Points, in no order, along strands that fork and pass close to each other.
In the rows, 128 means zero.
Points whose rows are less than 124 apart are linked; no others are. Some points are linked to none.
<565>: [146 135 114 156 126 155 156  86  94 139 115 102  82  82 161 134 151 177
 125  97 173 165 129  51 110  91 115 188 123 106]
<1391>: [140 151 110 144  81 151  85  87 145 122 164  95 178 136 152 110  66 113
 101 109 190 159 152 141 163 161 111 148 159 139]
<1914>: [128  77 122 117 144  58  77 109 133 171 120 163 147 146 156 115 156 117
 131 126 162 115  67 154  97 183  94 138  96 146]
<1004>: [ 53 122 109 149 154 156 133 163  82 149 122  71  91 151 136  98 124 113
 195 104  94 162 165 111 129 133 144  86 123 136]
<637>: [105 174 111 117 118  94 127 143 186  92 153 102 160 116 112 137  88 112
 113 175  91  49 161 166 152 131 101 130 122 122]
<147>: [162 159 152 128  67 143 119 119 141 128 207  85 129 145 105 175  89 106
 124 156  93 158 144 137 113 127  58 100 132 163]
<1295>: [109 140  93 106 129  98 135 161 162 123 154 185 139  94 150 126 136 160
 145 174  85  63 160 168 127 148 164 131 108 123]
<1679>: [172 131 121 136 143 118 145 158 149 139 127 190 121 103 137 134 155 160
 163  82  78 107 164 109 116 116 157 130 148 104]
<1198>: [113 138 126 149 106 121 159 162 128 111 171 122 156 119  83 131  58 106
 154 221 136 166 167 154 118 153 135  43 120 134]
<86>: [167 109 117  85 104 161  87 103 125  98  88  95 170 134 122 104 153 114
  90 166 172 138  85 122 160  85 139 106 135 120]
<1014>: [144 135 202 121 112  49 100 128 118 144 123 131 122 159 180 115 157 133
  98 143 101  94  86 121  79 155  95 148 114 160]
<1297>: [165 112 137 108 116  87  77 129 144 136 128 145 122 121 175 119 152 132
 140  74  33  97 138 125 118 145 125 113 137 136]
<1925>: [ 85 163 125 201 132 176 157 137 129 119 118  83 120 127 102 157 150 142
 173 119 176 123 158  90 146 104  94 196 137 143]
<458>: [154 155 173 188 128 130 124 163 156  93 149 126 167 131  97 158  16  95
 130 182 108 127 109 118 155 170 129  86 136 135]
<1969>: [103 173 157 127  91 133 177 122  74  83 108  90 184 168 142 143 150 103
 119 148 135 118 158 134 134  83 131 151 143 137]
<238>: [192 139 131  89  89 165 152 108 115  93 117  96 131 138 178 127 159 127
  71 141 108 127 126 108 138  61 103 139 134 134]
<109>: [110 112 117 144 132  92  99 169 106 104 107 155 129 135 128 145 166 144
 180 153  56 102 160 152 113  95 144  91 137 140]
<1962>: [166 111 188 101 140  62  94  77 147 168 135 126 100 148 189  83 171 168
  99 106  70 129 100 106  88 172 145 139 139 144]
<645>: [ 46 110 100 147 115 102 167 201 142 122 121 165 106 137 151 120 129 110
 151 135 121  89 136 122 123 185 148 166 141 142]
<884>: [129 137  95 119 108 172 141 114 155 174 140 129 130  90 136 148 183 185
 114  94 172 106 119 139 146  99 129 203 150 123]
<779>: [157 174 188 125  99 110 153 133 137 100 107 158 115 139 138  99  92 115
  89 105 125  96 123 101  81 147 130 186 140 123]
<1034>: [162 127 117 109 113 155 105 126  95 102 150 120 133 148 103 181 116 122
 133 156 116 173 131 157 120 117  83  15 109 137]
<1971>: [175  59  89  82 153 144 100 103 146 147 116 131 160  92 123  84 142  96
  78 144 153 155  68 128 144 126 147  88 110 103]
<1311>: [ 49 147 125 154 114 160 149 190 150 159 107  85 123 111  95 114 163 146
 187 117 151  70 152  91 147 123 140 165 105 141]
<868>: [182 163 174  89 137 137 108  88 163 115 115 117 166 114 110 133 115 143
 102 148 136  73  83 136 142  81 134 151 120 109]
<1944>: [150  75 118 113 133  77  48 100 122 148 125 145 160 139 155 108 147 102
 123 133 117 125  69 142 120 134 128 120 110 149]
<1249>: [ 99 145 138  83 121  87 132 119 152 137 110 157 155 121 138 134 113 102
  94 114 155  88 101 156 103 160 134 158 115 108]
<1348>: [ 84 150 103 170 142 170 137 185 112 155 138 105 104  90 108 119 161 153
 210 130 136 107 164 100 134  88 156 134 113 138]
<1883>: [128 138  99 147 134 176 105 111 135  99 149 135 104 150 113 184 139 155
 125 128 145 151 138 169 151  91  33 146 137 127]
<1447>: [110 115 184  94 138  73 148 126 105 158  76 146  86 116 147 117 165 149
 103 111 145 131 115 134  87 173 192 136 126 127]
<92>: [177 144 143 103 122 158  74  92 159  90  96 122 150 115 132 123 115 138
 120 112 115  79 110 131 118  76 120 137 152 134]
<978>: [129 161 152 148  95  91 174 154 118 118 122  89 145 139 143 104  90  94
 131 105  87 120 144  91 119 134 172 159 156 144]
<965>: [115  92  99 138 151 205  91 124 120 196 143 104  85 128 142  76 146 143
 166  78 161 165 125 111 137 103 127 115 102 148]
<964>: [130 148  97 137 125 153 135  96 155 153 137 141 116 110 135 139 144 160
 104  99 178 153 134 153 159 121  91 203 146 110]
<31>: [181 179 179 127 118 126 129 106 120 116 119 120 125 142 142 102 127 139
 110 133  73 111 118 100 107  82 171 121 139 117]
<1698>: [128  94  84 141 138 151  69 123 119 121 136 137 147 130 120 123  76  83
 147 110 152 164 115 174 132 185  90  70 117 116]
<1227>: [ 48 119  90 151 138 138 155 186 101 137 142 119  93 144 126 106 137  90
 167 113 108 117 174 126 135 140 114 114 116 130]
<1005>: [ 96 124  85 124  77 125 140 100 101 132  95  53 154 106 155 123 157  92
 145  76 159 138 161 104 133 129 126 152 145 131]
<1260>: [ 51 147  96 158 121 143 194 154 125 118 165 139 110 140 120 141 143 146
 127 161 135 101 187 144 155 123  76 169 117 141]
<248>: [166 164 144 117 108 125 155 108  99 155 201 107 169 117 119 125 101  92
  96 151 107 149 122 162 150 106 131 107 115 120]
<367>: [ 71  95  89 165 119 102 157 178 133 153 132 149  83 134 144 134 122 102
 163  94  84 117 159 109 135 189 136 133 152 135]
<1535>: [103  95 152 160 175  79 131 143 114 129  90 171 115 201 119 106 120 129
 158 130  95 170 105 115  93 163 133 113 133 119]
<1426>: [157 117 114 102 123 128 149 109 106 144 107  75 138 138 163 120 137 130
 136  91  74 182 154 143 147 103 150  97 158 155]
<464>: [167 116 118 164 168 181 109 127 110 110 129 173 124 155  79 143 122 149
 172 137 106 180 115 137 127 100 128  35 122 101]
<1946>: [193  98 115  76 117 124  85  77 151 157 124 130 148 109 134  84  95 118
  82 134 157 131  93 122 135 122 174 106 142 121]
<620>: [107 123 104 139 111 124 100 134 159 122 156  73 185  97  53 194  75  91
 151 156 140 134 145 168 149 187  81  63 123 144]
<855>: [176 135 181 107 167  97 100  77 146 123 132 171 101 137 151 108 103 109
  81 117  98 104  87 117  91 144 138 132  95 118]
<915>: [161 148 141 118  97 138 107  84 124 121 194  92 138 133  97 159  72  80
  98 145  99 116 130 147 131 153  71  78 101 151]
<560>: [ 68 124 111 101 140 162 189 123  70 172 150  74 117 128 169 117 201 125
 110 129 154 158 122 112 149 101 149 150  91 131]
<705>: [166  70 146 107 161  60  69  84 109 168 157 120 166 131 161 101 155  99
 115 148  62 145  66 135 134 140 135  91 106 149]
<1913>: [ 87 146 108 167 141 129 232 175 136 109 114 119  86 108 131 130  90 145
 146 142 145  88 141  46 126 147 136 189 125 123]
<834>: [116  91 135 115 188  81  63 122  96 140 141  93 197 104 114 124 127  65
  93 158 145 157  58 124 101 159 155  99 114 143]
<1012>: [102 136 109 126 147 193 125 168 127 145 125 120 131 129  90 124 188 156
 167 165 156 122 105 144 164  57 116  97  98 125]
<1654>: [115  82 147 124 139  75  65 100 145 124  96 158 121 146 111 104 126 106
 117 126 203 131  70 144 102 171 125 128 112 143]
<1709>: [169  99 153 157 189  69  80 123 157 108 146 192 142 158 109 138  90 105
 142 115 124 122  76 110 106 164 100 125  92 125]
<1744>: [135  75  84  69 158 155  86 102 178 149 103 177 114 113 128 133 152 133
 120 104 160  93  81 146 138 141 113 117  98  97]
<1865>: [157 139 119 117  79 154 125 124  97 104 150 104 141 138 129 189 151 116
 128 137 114 177 159 153 140  76  74 106 166 154]
<938>: [ 78 123 157 144 144 113 171 187 139 135 105 162  74  79 125 147 160 156
 130 101 157  80 122  72  82 180 154 169 113 123]
<1644>: [189 131 102 134 124 150  66  72 145 151 174 104 165 104 128 118  67 112
  94 144 179 163 129 142 171 153 123 116 127 135]
<124>: [137 111 143  87 127 119 114 128 145 139  94 163 145  96 124 130 183 155
 138 127 124 107  91 128 111  81 188 128 125 118]
<1521>: [126 136 163 159 124  55 105 161 167 106 169 165 131 144 124 122  96 103
 129 169  66  85 104 126 142 151 105 125 121 153]
<673>: [106 133 109 115  91 118 119 133 148 114 176  70 179 106  84 161  84  84
 130 188 128  99 170 171 135 150 105  72 117 143]
<1710>: [123 133 115 133  93 119 171 116  77 138 139  55 127 129 161 150 144 122
 136 111 111 191 180 113 147  96 122 118 140 145]
<1736>: [119 114 152 119 167  95 147 120 115 130  85 136 114 160 145 114 143 140
 161 113  71 161 126 118  95 132 176 115 141 109]
<911>: [ 85 144 130 143 115  83 177 167 158  85 129 149 131 170 116 120  58  97
 107 176 118  76 132 128 136 160 136 162 144 121]
<484>: [ 45 144 121 182 109 163 149 166  88 124 184  60 116 152 105 141 140 110
 158 168 167 150 184 118 170 124  93 128 108 179]
<1074>: [159 152 212 126 130  88 112 111 166 116 125 183  98 126 144 114  83 110
  78 119 115  79  88 107  89 156 109 173 123 132]
<158>: [ 89 130  92 156 150 159 140 140  81 153 169 125  46 117 136 179 185 143
 134 126 108 175 162 107 156  69 106 128 120 141]
<1344>: [113 114 135 191 110  82  87 188 136  94 100 151 150 160 104 147 149 131
 195 155  90 118 147 120 125 115 132 114 158 154]
<1648>: [151  98 123  84 190  96 122 120  98 140 153 144 150 139 109 116 104 130
 124 139  74 182 114 156 140 121 152  37 129 105]
<141>: [ 81 156 142 147 108 172 148 119 136 144 108  68 136 109  98 118 147 129
 151 109 202 127 132 111 127 110 127 196 130 127]
<1546>: [112 103 131 174 141  67 101 164 195  88 139 145 144 132 118 161  82 106
 155 154  99  75  98 115 167 150 109 156 154 149]
<1030>: [116 153 125  58 124 143 148 109 106  83  86 150 123 158 156 148 131 119
  82 121 146  89 108 133  96 124  93 158 132 120]
<1519>: [160 149 128 138 123 162 160 114  93 124 113 131 102 145 147 130 138 157
 135 107 153 171 147 105 102  96 123 172 144 116]
<1740>: [ 75 143 100 105 117 137 139 146 117 110  89 140 129 124 134 142 173 128
 156 106 124  78 142 126 120 122 112 156 136 124]
<828>: [ 82 103  97  96 134 104 106 143 158 157 127 168 147 121 138 144 144 107
 131 104 131  83 112 176 129 172 130 150 109  89]
<1400>: [ 68 138 114 180 166 182 137 183 184 157 167 153  84 145  70 125  86 155
 156 136 157 108 134 145 161 125  84 134 111 106]
<1927>: [151  89 103  70 116 132 129 102 124 133  78  93 125 123 168 100 171 142
 142 115  88 176 141 108 142 109 178 114 161 124]
<354>: [ 76 134 122 152 122 179 112  85 164 143 139 117  93 148 127 137 144 160
  69 104 205 148 138 149 145 120  84 215 139 105]
<254>: [162 139 134  95 158 143 127  86  80 127 209  90 162 108  93 147  77  58
  59 158 110 131 113 160 147 153 103  77  93 166]
<1743>: [ 51 159 118 162 116 154 183 170 177 148 143 110 144 126  90 106 147 141
 149 143 174  80 153 122 155 124 160 193 128 131]
<1872>: [164 144 153  63 120 149 162 126  98  89  84 139 126 169 162 145 143 119
  87 141 122 132 102 113  99  86 123 137 129 121]
<1333>: [122 160 112 201  78 147 169 121  75  97 134  52 139 125 145 153 126 109
 165 113 151 181 190 102 156 114 118 132 142 144]
<583>: [108 115 145 179 129  80  70 153 141  98 131 106 194 104  92 161  95  73
 150 155 116 130 116 150 158 173 130  97 130 145]
<1705>: [140  68 130  47 139 115 121 102 140 149  66 121 125 138 158  86 167 137
  90 141 112 188 103 108 146 138 177 101 144 116]
<1673>: [104 116  72 120 101 140 154  77  63 133 108  49 120 125 182 112 172 128
 127  96 150 165 169  93 144 107 119 133 146 127]
<1181>: [ 59 157 143 196 129 187 129 149  90 105 146  65 125 155 119 154 129 126
 154 119 173 163 172 116 156 106  86 173 101 152]
<1039>: [106 151 135  94 139 113 174 127  89 142 125 139 154 150 125  95 128 116
 108 168 126 138 104 159 119 119 175 102 111  92]
<2>: [185 141 138  97 101 156  41  75 150  86  84  97 153 143 141 105 123 117
 103 145 135 105  99  92 140  98 140 112 150 132]
<631>: [ 92 155 126  82 121  93 154 132 124 117 139 158 158 138 140 129 129 120
  82 169 122  89 108 165 106 154 162 150 107 100]
<537>: [186  86 120  96 164 130 117 100 139 142 133 148 120 162 140 113 116 141
 131 112  59 201 123 145 150 116 136  41 136 117]
<679>: [195 111  84 111  87 157  69  95 149 171 109 135 112 111 124  89 107 153
 137 107 194 134 141 115 135 114 150 137 176 137]
<1516>: [ 94 143  93 122 115 112 167 163 132 167 168 159 132 100 136  97 134 143
 147 167 117 119 177 179 132 141 183 111 109 110]
<1531>: [142 107  71 111  99 160  95 109 111 118  90 137 111 130 161 113 142 124
 152  67 131 153 150 135 141 121 110 110 174 135]
<1345>: [116 143 150 127 105 163 133  92 139 167 111 106 104  99  93  89 135 146
 112  99 232 133 137 130 118 130 151 159 121 129]
<1495>: [114 135 162  67 110 140 186 133 114 159 114 122 107  89 136 139 191 156
  78 137 192  99 104 136 106 142 203 136 120 128]
<1493>: [122 116 142 165 116 101  85 152 160 128 129 113 191 121  88 117  95  91
 152 128 143 123  88 137 160 163 156 142 137 120]
<1128>: [143 121 120 142 157 169 117 139 148 151 123 168 115 126 101 129 137 162
 184  91 122 132 134 129 131 106 145 118 132  97]
<1231>: [126 164 135 114 110 120 181 119  98 163 149 113 175 130 139  94 116 117
 115 125 122 140 135 158 132 128 174 122 136 111]
<914>: [123 145 135 112  90 157 124 132 124 103  81  93 186 133 110 131 148 116
 138 143 156 127 100 148 144  85 137 119 140 107]
<1029>: [121 134  83 160 113 156 133  96  94 113 125  98 111  78 154 180 185 145
 129 100 134 148 172  99 152  75  84 182 141 146]
<820>: [177  97 146 119 164 120  62  80 125 102  94 163 142 167 125 118 109 123
 125 115 132 138  95  94 105 112 135 100 126 120]
<353>: [127 155 117 178 129 156 166 145 174 110 120  94 130 128  92 154 124 161
 136 127 152 113 147 140 148 118  69 191 162 121]
<110>: [155 154 106 122  98 135 126 136 130 105 181 131 122 124 109 195 137 157
 125 154 117 133 159 154 140  65  47 112 139 144]
<614>: [177 156 122 114 105 128 140 147 130 137 137 130 124  84 125 133 144 154
 166 113  62  91 161 126 124  71 145 124 148 139]
<1204>: [194 138 138 126 116 172  45  77 132  61 114 120 144 154 145 116  78 120
 107 144 108 148 107 128 132 113 110  74 144 145]
<1235>: [225 108 149 114 154 146 104 120 128 117 117 136 154 121 127 117 124 130
 123 165 101 142  72 124 158  70 158  70 115 115]
<862>: [112 107 180 135 113 133  98 110 130 146  69 143  90 114  80  73 112 124
  97 111 245 137 129 128 125 150 162 130 139 136]
<1277>: [117 163 124 155  79 109 198 169 108 103 133  98 158 142 132 125 103  90
 160 144 103 118 189 109 146 134 148 142 148 144]
<1066>: [144 143  96 162  92 162  97  78 112 111 124  96 139 151 149 130  99 117
 115 113 187 179 157 125 140 143  90 170 164 145]
<1075>: [167 133 135 111 136 116 151  79  96 129 215  97 160 105 125 139 108  78
  34 177 115 150  97 151 185 116 111 116  91 136]
<627>: [ 39 123 107 146 108 169 129 182  92 132 157  89 123 161 108 126 142 107
 161 127 138 128 188 145 153 126  87 103 103 157]
<1207>: [176 115 160  84 142  92  91  93 138 139 138 185  97 135 177 135 162 146
  73 134  60  80  78 110  96 128 133 130 104 114]
<1934>: [138 137 126 116  62 161 104 116 102 121 162 116 132 140 116 187 116 115
 145 137 118 196 149 153 128 124  62  70 129 145]
<579>: [158  68 105  56 136 146 109 120 164 127  87 195 103 108 162 148 172 157
 103 101 124  90  78 127 103 136 141 117 113 106]
<107>: [ 75 137 104 156 127 193 104  94 123 109 141 109  88 163 118 168 145 149
  97 116 181 155 147 166 159 110  46 183 138 107]
<1496>: [183 137 114 123 143 142 162 114  91 127 135 132  91 160 165 137 116 151
 118 123 108 194 151 120 123  89 106 126 138 127]
<1621>: [112  73  81 141 182 129  77 130 106 122 134 174 146 133  97 135 105  94
 151 114 121 139 113 154 125 156 130  64  97 116]
<78>: [127 137  88 112 143 130 201 145 123 180 189 160 117 112 139 118 159 170
 113 182 115 152 145 168 132 119 196 117 111 104]
<1534>: [104 104 148 154 169 134 105 142 127 126 108 172  99 178  91  92 116 116
 144  95 141 157  95 114  86 158 142 111 105  92]
<1199>: [113 153 117 107 165 140 208 132 102 195 181 163  80 148 155 119 148 178
  97 152 135 163 124 144 131 131 176 147 105 103]
<38>: [ 95 124 157 108 151 144 163 160 112 161 121 167  45 103 131 124 164 172
 114  88 156  95 133 105  82 165 162 136  96 107]
<15>: [ 99 150 116 171 135 127 193 177 203 129 131 136 130 108 106 118 115 184
 153 167 141  60 150 122 145 128 137 186 153 121]
<407>: [102 147 194 135 103  83 205 172 143 109  81 145  95  80 119 156 137 142
 108 112 165  65 129 104  99 179 159 187 126 132]
<179>: [129 142 131 132 120 140 185 127 147 118  93 120  99 111 114 127  90 139
 107  79 193 104 154  85 105 160  88 204 149 124]
<365>: [ 96 127  92 172 139 138 198 188 154 104 121 164  90  87 114 130 106 175
 169 167 120  57 159  76 131 132 141 188 143 130]
<1367>: [175 141 135 169 108 123 140 146 133 120 136 135 123 128 127 128  86 116
 156  84  77 162 167 112 126 125 128 107 158 146]
<1891>: [168  73 170  58 157  86 128  86 148 162  96 122 133 131 135  82 154 151
  77 147 113 169  70 117 127 130 204  91 122 105]
<1619>: [112 130  53 141 111 160 161 139  85 130 152 126  89 107 145 169 186 143
 151  99 116 137 177 117 144  92  71 145 129 142]
<1332>: [ 95 154 128 170 172 175 152 152  98 155 184 150  91 172  96 117 125 148
 135 156 147 172 141 132 141 101 123 132  89 114]
<578>: [189 127 115 138 158 130 114 127 134 120 153 158 130 140  86 163  78 134
 151 143  93 165 145 144 110 116 117  22 111 128]
<1668>: [ 73  84 179 134 143  94  77 124 136 133  83 154  83 112 104  82 127 104
  98 107 233 139  82 133 111 174 142 127 108 132]
<1051>: [ 89 123 124 162 108 113  79 182 137  84  92 124 159 159  97 147 144 105
 192 126 122 112 128 149 127 133 104 122 150 128]
<176>: [140 117 167 123 161  67  91 100 106 142 176 123 138 137 144  94 130 103
 116 154  29 138  95 155 127 142 140  85 108 130]
<1000>: [ 83 156  99  80 126 116 147 141 127  81  98 131 151 143 153 164 149 131
  98 120 132  63 144 156 107 131  71 169 136 108]
<589>: [184 152 173 161 120 154  54  81 122  69 141 111 147 157 137 110  59  98
 103 133  92 131 104 124 128 169 109  93 119 140]
<322>: [146 100  96 137 128 162  69 124 132  91  90 153 126 144 121 126 135 122
 182  82 121 123 139 127 122 113  76 110 154 127]
<1542>: [111 175 147 122 102 116 115 136 128  85 112 101 190 147 118 130 136 101
 136 151 131  90 147 158 137 108 120 140 144 116]
<496>: [ 96 140 102 150 130 163 173 126 175 128 102  98 119 132 111 132 134 158
 110  85 180  88 150 120 116 136  62 206 154 108]
<495>: [192 129 113  67 111 160 160 127 149 145 116 128 122 120 193 119 175 149
  89 122  96 135 120 117 132 107 128 136 143 118]
<480>: [ 63 122 106 127 109 116 138 130  95 112  76  93 122 147 156 122 161  89
 138  91 131 117 146 116 115 148 144 143 134 121]
<437>: [165 110  56 114 103 150  88 103 138 148 114 112 113 121 167 107 133 159
 134  81 152 139 158  96 144 118 142 139 177 145]
<449>: [132 119  91 145 152 192 129 150 126 174 146 161  87 118 135 115 159 163
 176  66 124 142 137 110 126 109 120 125 105 124]
<823>: [ 84 102  73  99 183 138 106 125 177 153 138 160 127 119 105 138 132 108
 128 107 153  86  88 175 122 171 100 121  83  82]
<1423>: [100 131 121 153 139  80 106 154 202 112 115 105 166 132  99 154  95 104
 126 136 133  81 102 155 164 159 118 167 143 114]
<1347>: [148 111 107 113 132 155 149  95 129 178 154 153 121 126 146  84 120 123
 104 112 167 174  97 159 133 138 141 141 122 100]
<1646>: [133 119 189  87 127 113 166 129 106 155  71 153  74  92 121 120 155 153
  63 110 191 143 116 140 110 148 215 118 111 128]
<1458>: [148 111 107 146 225 110  90 125 126  98 134 178 160 144  76 153  84  99
 143 134 135 123 101 136 122 173 118  95 101 119]
<1049>: [142 125 191 123  94  64 114 138 123 140 112 125 114 101 173 144 178 165
 101 115 141  88 114 114  78 165 130 176 135 174]
<1774>: [155 155 105 126 132 169 145 141 131 121 105 140 124 109 123 182 184 182
 148 122 123  98 149 127 144  54  90 161 144 133]
<389>: [ 79 135 126 156 171 172 130 149  80 150 179 137  69 133 132 142 152 140
 115 152 121 194 133  96 145  64 148 150  90 130]
<1389>: [154 104 171 131 132  82  89  77 147 149 138 141 106 151 180  81 144 151
 137  82  37 136 138 103 113 151 143 121 155 146]
<1026>: [175 120 152  98 147 152 122 129 150 123  88 144 158 101  99 117 161 148
 139 144 132 131  78 112 144  76 181 100 106 103]
<42>: [194 104  98 132 123 148  48  76 161 139 138 130 132 107 126 104  84 137
 120 117 190 154 111 124 149 113 145 103 143 122]
<460>: [125  99 119 119 130 104 107 149 122 125 103 163 145 131 150 152 196 159
 161 146  79 110  98 142 115 104 174 114 117 124]
<1313>: [107 102 135 151 175  72  70 128  97 111 155 104 216 107  92 135 112  64
 126 154 124 127  84 144 138 175 140 113 115 154]
<521>: [153 154 194 140 112 102 130 114 121 109 108  97 154 155 133  80  93 118
 124 129  95 143 123 118 112 114 190 129 149 124]
<298>: [ 56 125  88 117 100 128 138 120 126 123 194 102 185 117  68 148 102  96
 136 206 163 134 169 183 132 142  91  76 105 134]
<65>: [193 151 145 139 142 157  78  64 114  87 165 121 131 125 114 143  49  80
  96 132  93 134 111 136 137 177  87  59 100 151]
<1856>: [ 93  98 110 124 154 178 126 118  96 163 116  85 104 138 143  83 142 128
 168  65 127 182 148 105 130 127 145 102 118 135]
<1356>: [145 142 102 124  89 144 141 155 127 108 114 116 139  89 131 170 178 155
 169 126  97  93 182 131 142  64 108 122 149 149]
<318>: [112  82 162 101 150  62 122 103 121 169  81 132 101 164 148 110 167 140
 123 115 126 168 101 125  92 159 162 128 143 126]
<1481>: [110 184 159 139 124 106 192 168 137  90 108 154 121 152 124 134  77 113
 115 148 131 105 129 101  92 137 138 173 138 113]
<900>: [ 91 129 191 128  90  59 154 161 125 133  86 121 118 106 146 153 168 144
 132 129 159  83 120 107  92 179 151 191 134 151]
<287>: [ 99 153 103 141 116 137 147 133  89 120 187 116 152 137  87 152  96 118
 119 191 150 168 159 176 139 127 103  78 116 137]
<303>: [ 68 118  96 142 117  88 171 194 154  76 128 167 115 144 151 128  87 117
 145 168  92  84 156 127 135 139 125 146 153 170]
<24>: [103 146  91 174 120 148 157 110  82 114 129  79  91  77 167 152 169 143
 145  93 166 139 149  68 132  99  87 184 106 105]
<1628>: [ 98 124 113 149 144 195 127 145 111 173 127 109 112 124 106 119 181 160
 177 134 127 137 122 108 158  55 161 120 101 140]
<1940>: [149 145 158 111 118 105 141 142 124 102  92 155 104 115 160 143 126 142
 105  88  95  74 134  91  76 135 117 182 141 122]
<955>: [166 156 185 167 117 135 100 123 163  89 140 124 153 152 116 113  37  93
 119 119 107 124 116 112 146 155 121 121 146 126]
<513>: [131 141 172  68 111 135 161 119 162 146  97 144 116  83 107 148 153 165
  74 125 209  90  93 161 130 126 153 158 109 109]
<670>: [150 108 147 116 186  48 109 116 130 138 153 150 138 130 121 108 126 125
 142 159  32 155 119 159 127 119 171  50 115 123]
<1234>: [164 113 207 115 116  51 122  69 117 167 109  98 109 163 188  75 172 169
 104 136 113 125  98 122  72 160 124 132 125 171]
<136>: [120 141 153 117 153 142 208 125 109 188 142 151  82 139 122  89 123 166
 124 119 146 176 117 131 106 131 192 135 109  85]
<490>: [136  57 122  86 192 102  93 104 106 142 109 132 160 104 102 104 134  89
  89 141 147 163  64 124 119 140 175  88 125 113]
<380>: [183 131 159 168 121  96 161 170 151 134 164 165 112 103 120 122  69 140
 159 115  52 114 181  90 131 127 150 123 157 153]
<1843>: [124 128 140 159 132 132 222 139 116 120  98 138  83  90 133 134  94 146
 132  97 168 100 130  46  93 144  99 195 137 102]
<801>: [131 158 146 180 127 127 153 153 129  86 162 124 167 119  76 153  23 113
 124 238 141 150 153 142 146 170 120  89 128 139]
<403>: [124 117 104 130 117 146  81 147 139 104 104 136 138 129  98 165 156 124
 191 109 120 124 152 171 138 104  92  90 147 131]
<69>: [ 96 163 125 185 100 139 194 149  98 116 137  70 152 134 119 131 126  91
 164 142 153 147 173 115 138 135 139 159 130 135]
<1464>: [172 106 112  42 130 140 108 136 152 149 103 150 119 111 185 129 174 160
  97 105  77  99 102 131 110 131 153 122 142 118]
<528>: [168 153 163  68 119 146 143  88 149 115 102 129 142 107 110 129 126 139
  66 154 199 110  84 130 130  76 131 156 114  99]
<1146>: [118 157  97 133 112 105 170 181 149 111 140 163 133  98 144 133 113 141
 136 153  90  69 192 140 125 140 131 150 137 144]
<851>: [157 118 148 156 147  72  96 157 132 106 142 175 140 159 127 127  99 111
 148 133  68 119 109 137 115 140 118 115 128 117]
<315>: [123 117 160 123 163 151 156 122 116 163  96 173  75 156 106  84 122 147
 145 105 158 146 112 110  84 133 152 111 115 100]
<469>: [193 132 124 136 145 133 143 108 123 143 159 154 100 155 145 124  95 142
 154  94  87 187 153 143 130 113 127  92 147 121]
<778>: [113 119  95 152 115 147  89 125 155 125 160 117 162 118  89 161  75  98
 141 104 155 161 143 181 161 184  83  80 123 127]
<1900>: [154 121 150 146 113  95 116 135 132 115 118 146 117 115 178 116 140 119
 117  82  40  95 135  85  89 140 112 177 146 143]

A fork is a point with three links. Follow the links from the first point to the second and name the forks in between, in order.
<1865>; <136> -> <1934> <915> <589> <2>
<449>; <1029> -> <1227> <1925> <469>
<1181>; <1207> -> <1227> <303> <779>
<1311>; <1345> -> <1925>

A fork is a point with three links, a tip a point with one. Leave the first point through the second and follow the links. Name the first fork or tip that comes.
<179>; <1843> -> <1012>
<1235>; <1026> -> <42>
<318>; <1736> -> <303>
<1199>; <136> -> <2>
<778>; <620> -> <589>
<1668>; <1654> -> <469>
<38>; <938> -> <779>
<1872>; <238> -> <915>
<823>; <1744> -> <1710>
<1348>; <1311> -> <1925>
